A landscape with many valleys, sampled at points; each row gives a point and its height.
From any point a ball rolls to the lowest of the 2 points nearest to it. It stops when none of these is lower. Distance is the straight distance between rows; heights are no part of it.
Ribe: [143 163 114 136  77 142  88 126 142 135 157  97 165 119  87 162 128 173
 130 154  90 126  97]  height 211
leme: [147 102  84  99  90 136  97 127 141 130 151  89 188  70 162 137 122 160
 101 130 100 166 122]  height 707
dofer: [ 87 122 145 132 146 125 211 136  84 112 100 161  65 158  99  99 182  82
 168 107 153  79 150]  height 504
rodon: [153 100 111 157 159 130 157 129 126 139 118 124 159  93 180 141 119 112
 103 106  97 118 125]  height 805
kat: [142 131 177 128 146  62 164 156 107 112 124 172 108 115  94 134 139  73
 188 124 131 169 140]  height 552
dopap: [150 120  55 123 102 133  96 143 178 112 169  50 187  78 151 155  70 174
 101 117  90 124 133]  height 726
kod: [171  92 133 144 152 138 151 116 148 137 145 116 115 142  89 131 138 160
 124 114 147 172 154]  height 314
tunaz: [157 114  88  84 122 221  42 155 210 124 166  96 156 111 170 145 120 147
  63 136  91 148 137]  height 507
tomip: [129 109  65  90  66 186  54 183 231 105 196  77 163 144 158 136 116 173
  92 142  67 147 147]  height 527
Tumib: [ 80 116 155 170 164 124 226 134 145 121  88 178 124 158  96 104 137  92
 148 138 151 143 128]  height 823
didu: [154 126 116  92 141 138 101  74 136 110 155 135 107 139  63 128 111 173
 129 113 141 134 153]  height 262
Vena: [ 97 136 156  82 124 124 146 116  79 146 145 209 120 141 127 125 130 125
 121 105 135  87 128]  height 411
Zupot: [134 127 130 162 113 109 177 122  97  92 109 150 107 100  90 148 161 111
 160 165 166 136  82]  height 521
gafos: [121 103  78 123  65 164 147 184 174 164 181 110 202 133 126 172 135 133
 111 141  78 172  96]  height 765
sut: [ 71 145 151 121 192  76 139 121 116 120  74 182  91 125 133 106 120  78
 158 144 138 127 141]  height 555
Fimut: [107 117 142 148 120  97 162  98 127 149 134 102 107 168 132 131 122 144
 101 134 130 155  86]  height 725
Vap: [ 89 109 146 136 154 105 157 136  96 125  70 209 116  75 127 109 130  78
 147 168 149 128 120]  height 578
fum: [136 114 136 132 129 145 151 109 139 145  94 113 169 103 151 104 156 130
 187 103 151 139 132]  height 320
gop: [139  99  71 131  92 193 129 150 168 121 158 127 187 119 117 170 132 141
 128 150 148 145 105]  height 753
Dilum: [116 154 126 149 138 166 112 134 150  85 152 122 181 118 165 133 118 163
  76 153 138 130 130]  height 324
fogos: [130  88 122 127  86 129 151 120 113 148 107  84 129 135 167 126 169  88
 178 105 125 147 106]  height 385
Pudi: [ 77 128 141 134 170  98 221 125  76 129  91 169 100 152  43  76 176  54
 174 101 112 105 126]  height 535
kal: [131 188 132 127 161 101 132  97  95 128  96 146 102 110 100 116 130 161
 133 129 171  91 137]  height 875
ludab: [123 119 148 105 125 141 100 136  90 114 124 119 144  98 136 129 149 113
 138 128 158 143 143]  height 393
kuzu: [106 134 193 144 149  61 211 144  80 117 111 159  93 124  79  93 182  72
 173 119 111 133  93]  height 559
dovid: [164 179 100  76  70 180  42 134 174 115 144 116 131 103 167 138  70 172
  41 136 106 100 147]  height 642
Mopi: [111 111 142 139  92 137 131 116 140 139 146 176 177 131 125 126 119 147
 152 146 116 134  80]  height 307
kud: [158 104  91 134 129 142  93 109 164  79 132  73  82 120 148 151 145 152
 132 141 114 129 152]  height 292
gomi: [129 118  88 172 108 138 157 129 107  77 135 119 138 154 139 138 154 110
 146 132 123 104 134]  height 435
rago: [137 181 128 108 169  93  44  94 128 106 129 104  80 104 112 119  50 162
  91 133 131  66 115]  height 104
nof: [118  88 156 121 100 140  75 121 120 164 141 126  94 158 125 100 119 158
  86 143 116 140 151]  height 520
kegi: [158 128 178 135 206 119 138 125 129 137 128 124  93 144 101 115 155 127
 148 104 158 151 151]  height 356
nama: [179 116 141 111 133 164  43 155 192 131 150  99 103 114 166 161  99 137
  82 145 100 137 126]  height 488
rif: [128 148 136 150  90 106 214 134 101  89  60 159 121 114 106 101 194  52
 177 150 173 155  99]  height 494
fof: [102 141 126 160 142  82 165 142  84 131 104 149 170 133 125 113 113  70
 140 114 108 132 132]  height 661
radut: [123  91  76 125 110 123 129 110 157  95 111  89 127 121 146 145 131 122
 125 151 130 189 154]  height 230
Ruz: [111 161 126 125 115 109 158 132  94 119  77 141  98  74 152 145 132 129
 160 141 174  83 144]  height 891
suku: [100 114 145 163 186  80 168 115  80 147 119  89  88 140  93 115 122 127
 108 124 142 122 108]  height 741
Ligu: [141 122  85 122 152 160 134 139 150 120 128 123 150 114 147 197 117  81
 113 122  96 136 124]  height 783
ziman: [147 144 105 112  73 124  63 126 141 133 115 104 119 108 169 104  59 175
  66 135 142 112 169]  height 663
Tav: [ 95 179 143 112 149 115 157  92  73 162  90 128 116 140 119 103 154 123
 154 110 195 101  96]  height 857
Lud: [132 130 147 128 167 109 105 156  50 169 120 164  95 104  63 123 131  95
 142 128 148  86 120]  height 501
rugad: [148 117 133 182  86 108 152 159 136 137 111 144 121 107 148 124 108 164
 133 158 150 118 154]  height 564
Fela: [113 141 187 175 150 100 154 162 110 125 149 142  96 154 142 140 127 126
 142 135 135  77  94]  height 601
batum: [ 90 146 144 152 187  50 197 136  68 136 101 175 104 127 125  69 130  91
 168 108 153  55 105]  height 600
tar: [ 73 109 179  75 183  96 117 129  82 154 147 171  67 119 106 117  99 148
 127 109 144  75 129]  height 455
bupe: [122 146 160 164 126 129 215 163 124 128  92 127 152 136 167 125 189  67
 123 118  99 163 133]  height 708
guno: [191 168 170  91 156 125  60 129 125 133 165 126 110 111 127 135  95 158
  79 100 131 116 133]  height 431
kot: [113 194 167 122 159  94  73 127 137 136 124 124  46 142 106 140  87 161
  93 147 107  87 142]  height 159
vonu: [116 169 113  88 109 182  84  95 147 121 143 123 131 150 158 122 109 175
  64 109  91  87 161]  height 607
nitif: [139 120  79  83 103 154  80  96 192 145 160 117 155 161 135 149  97 144
 121 112  77 152 116]  height 536
let: [ 80 138 178 132 176  90 109 110 128 137 108 190 102 159 119  82 115 132
 137 160 157 143 119]  height 577
serig: [105 132 157 110 149 127 220 131  84 125 120 130 144 107 119 145 162  70
 168  74 135 107  92]  height 807
Mizab: [ 98 106 139  98  88 121 168 114 117 138 120 195 118 141 152 139 120 103
 142 132 150 127 103]  height 363
debam: [147 107 124 184 109 141 199 143 135 119  88 143 121  86 123 136 171 131
 138 168 147 144 126]  height 542
Ditur: [134 105 141 133 142 140 124  66 152 129 126 145 132 125 139  99 142 178
 158 132 146 126  95]  height 232
Fuzut: [111 127 108 105 154 153  57 110 115 124 160  98 147 128  93 136  62 134
 105 106 120  90 119]  height 91
tulad: [150  98  98 135 120 150 189 172 160 123 131 123 165 121 140 183 145  69
 130 129 122 185 113]  height 769
Kip: [127 124 134 133 133  97 206 100  88 123  80 170  93 155  84  77 176  73
 179 127 199 144  83]  height 467
feteb: [138 119 103 135 102 163  69 139 129 164 155  80 147 137  73 155  86 144
 105 133 114 121 115]  height 164
dasin: [147 149 117 152 157 164 137 123  85 141 123 139 154 110  75 142 165 109
 119 122  93 119 134]  height 579
sogom: [179  87  95 136  74 163 129 177 140 125 142 114 116 110 149 168 165 135
 111 141 108 136 170]  height 605
kidek: [125 138 188 162 146  53 176 146  74 126 140 155  79 160 116  94 160 113
 176 119 133  81  99]  height 580
Nup: [134 132 133 152 141 179 143 143 166 128 126 124 158 132 132 134 143 162
  99 141 144 162 169]  height 357
notav: [127 171 126 107 119 133  68  85 120  90 138  87  97 162  88 108 116 179
 103 137 166 133 146]  height 204
deg: [152 113 117 134  78 126 131 106 138 195 132  95 140 140 170 127 114 169
 107 118 127 129  94]  height 706
pegup: [112  95 129 136  91 125 152 108 100 127 103 122 107 176 116 100 168  81
 186 128 167 148 105]  height 430
rako: [133 118 164  95  99 123  73 121 110 111 168 123 163 119 132  98 113 170
 143 121 166 151 140]  height 441
vidum: [116 166 127 167 105 130 124 148 138 105 134 103 171 110 159 162 142 145
 111 163  82 133 112]  height 268
kovi: [ 96 101 128 144 189 121 131 102 136 133 105 106  76 135 121 118  93 156
 108 139 158 103 140]  height 758
das: [118 156 110 103  75 143  43 122 159  72 152  78 136 141 135 128 108 176
 112 159 140 155 147]  height 137
pilek: [169 125  73 168 142 142  96  99 121  95 127 112 123 130 123 133 112 135
 120 136 132  87 133]  height 362
febo: [117  74  76 109  46 126 163 113 155 129 117 104 164 121 166 130 166 107
 177 129 107 174  94]  height 429
Kuvil: [ 96 193 154 117 161 146 174 105 102 116 127 146 151 144 134 152 165 108
 146 107 149 101  91]  height 834
gilab: [124  84 132 153 178 165 195 123 142 138  96 149 126 157 119 119 149  66
 156 105 145 139 130]  height 806
febe: [ 98 154 176 101 164  62 139 123 109 128 110 144  96  99 119 140 137 106
 158 125 111 151 136]  height 534
Zakes: [146 103  93 143  50 150 127 152 168 138 121 151 115 111 166 150 122 164
 121 164 114 113 150]  height 584
resi: [129 129 146 149 114  91 177 146  98 143 114 127 144 112 119 121 156 111
 114 114  76 168 172]  height 687
Riro: [148 147 167 168 134 135 124 160 106 160 156 172 120 165 101 140 116 125
 107 135 136  90 109]  height 623
mikam: [126 133 120 136 166  86 126 116 113 146 116 175 146 161 127  98  78  97
 111 109 116 139 169]  height 630
bet: [133 130 103  89  70 165  94 146 203 139 171  87 164 150 141 149 132 174
 139 120  83 164 155]  height 511
Bez: [105 159 180  91 162 102 116 100 150 120 138 139 120 138 161 136 116 148
 153 101 105 130 132]  height 502
poka: [168 120  64 145 102 164 105 157 187 114 194  75 179 127 131 167  94 173
  79 141 125 142 101]  height 740
vese: [173 133 172  88 196 134  75 123 114 141 142 140  90 132 121 110 127 138
 122  90 165 118 167]  height 398
rimo: [100 109 105 110  98 159 110 139 179 116 144 103 175 138 140 148 140 122
 200 119  89 148 150]  height 479
gat: [161 150 124 160 159 142 114 138  90 169  96 108 122 131 100 143 139  83
 159 117 142  99 109]  height 537
rad: [134 152 122 143 120 112 110 137 159 158  90 120  94 144 135 159 112 122
 106 154  88 162 160]  height 242
Sufe: [130  84 129 119  86 154  82 139 119 124 180 103 158 162 142  92 124 159
 104 118 132 144 159]  height 485
pov: [119  81 128 122 110 130 238 146 132 120 117 134 145 132 124 141 143  62
 166  92 164 165 113]  height 784
getig: [126 180 146 109 150 124  83 118 168 128 121 146  91 140 107 141  98 152
  85 143  88 143 178]  height 202
pinu: [130 122 129  74 100 174  24 119 195  91 167 115 156 100 139 112  67 184
 125 143 136 131 131]  height 68
vimad: [120 134 148  91 201  50 112 134  47 156 134 181  69 119  85  90 115 110
 139 119 159  75 104]  height 478
Kana: [182 104  66 144 102 158 112 150 170 120 149  73 189  94 180 140 189 136
 128 139  85 168 102]  height 728
golug: [ 97 156 134 113 128 151  92 102 101 169 111 134 121 169 147 103 122 128
  76 121 113 104 141]  height 558
Ber: [ 97 155 125  79 157 123  77  84 109 115 129 121 101  97 108 157  87 145
 128 128 123  74  99]  height 170
Neri: [161 156 146  95 120 133  92 140 169 120 159 111 131 123 180 172 107 151
 125 111 119 127 128]  height 463
tiri: [136 120 121 133 163 112  93 119 127 129 125  93 148 101 168 114  93 137
  81 105  92 126 167]  height 830
des: [159  93 113 172 110 131 154 144 155 134 152  96 181 131 133 126 173 122
 151 120  53 166 113]  height 749
lemiv: [164 111  84 141  90 132  97 123 143 153 120  92 167 111 169 117  91 157
  87 139 161 149 124]  height 686
veva: [117 115 140 140 148 100 131 115  92 157 111 163 120 184 100  61 124 117
 132 116 174 144 155]  height 602
turof: [105 115 135 170 119 129 176 157  82  84 104 161 104 140 148 110 168  76
 148 140 144  82 151]  height 493

For each start below, name the point where the ball stops.
gat: Ditur
Zakes: fogos
kidek: radut
Tumib: radut

Call two points neighbours if one is among the 2 nearest of the other. Go from one point of each pair to the other, from neighbour to neighbour, staying as low as possible. Name the highest point that can't be avoided.
radut / pinu: Nup
radut / Fuzut: rad
rago / Fuzut: Ber
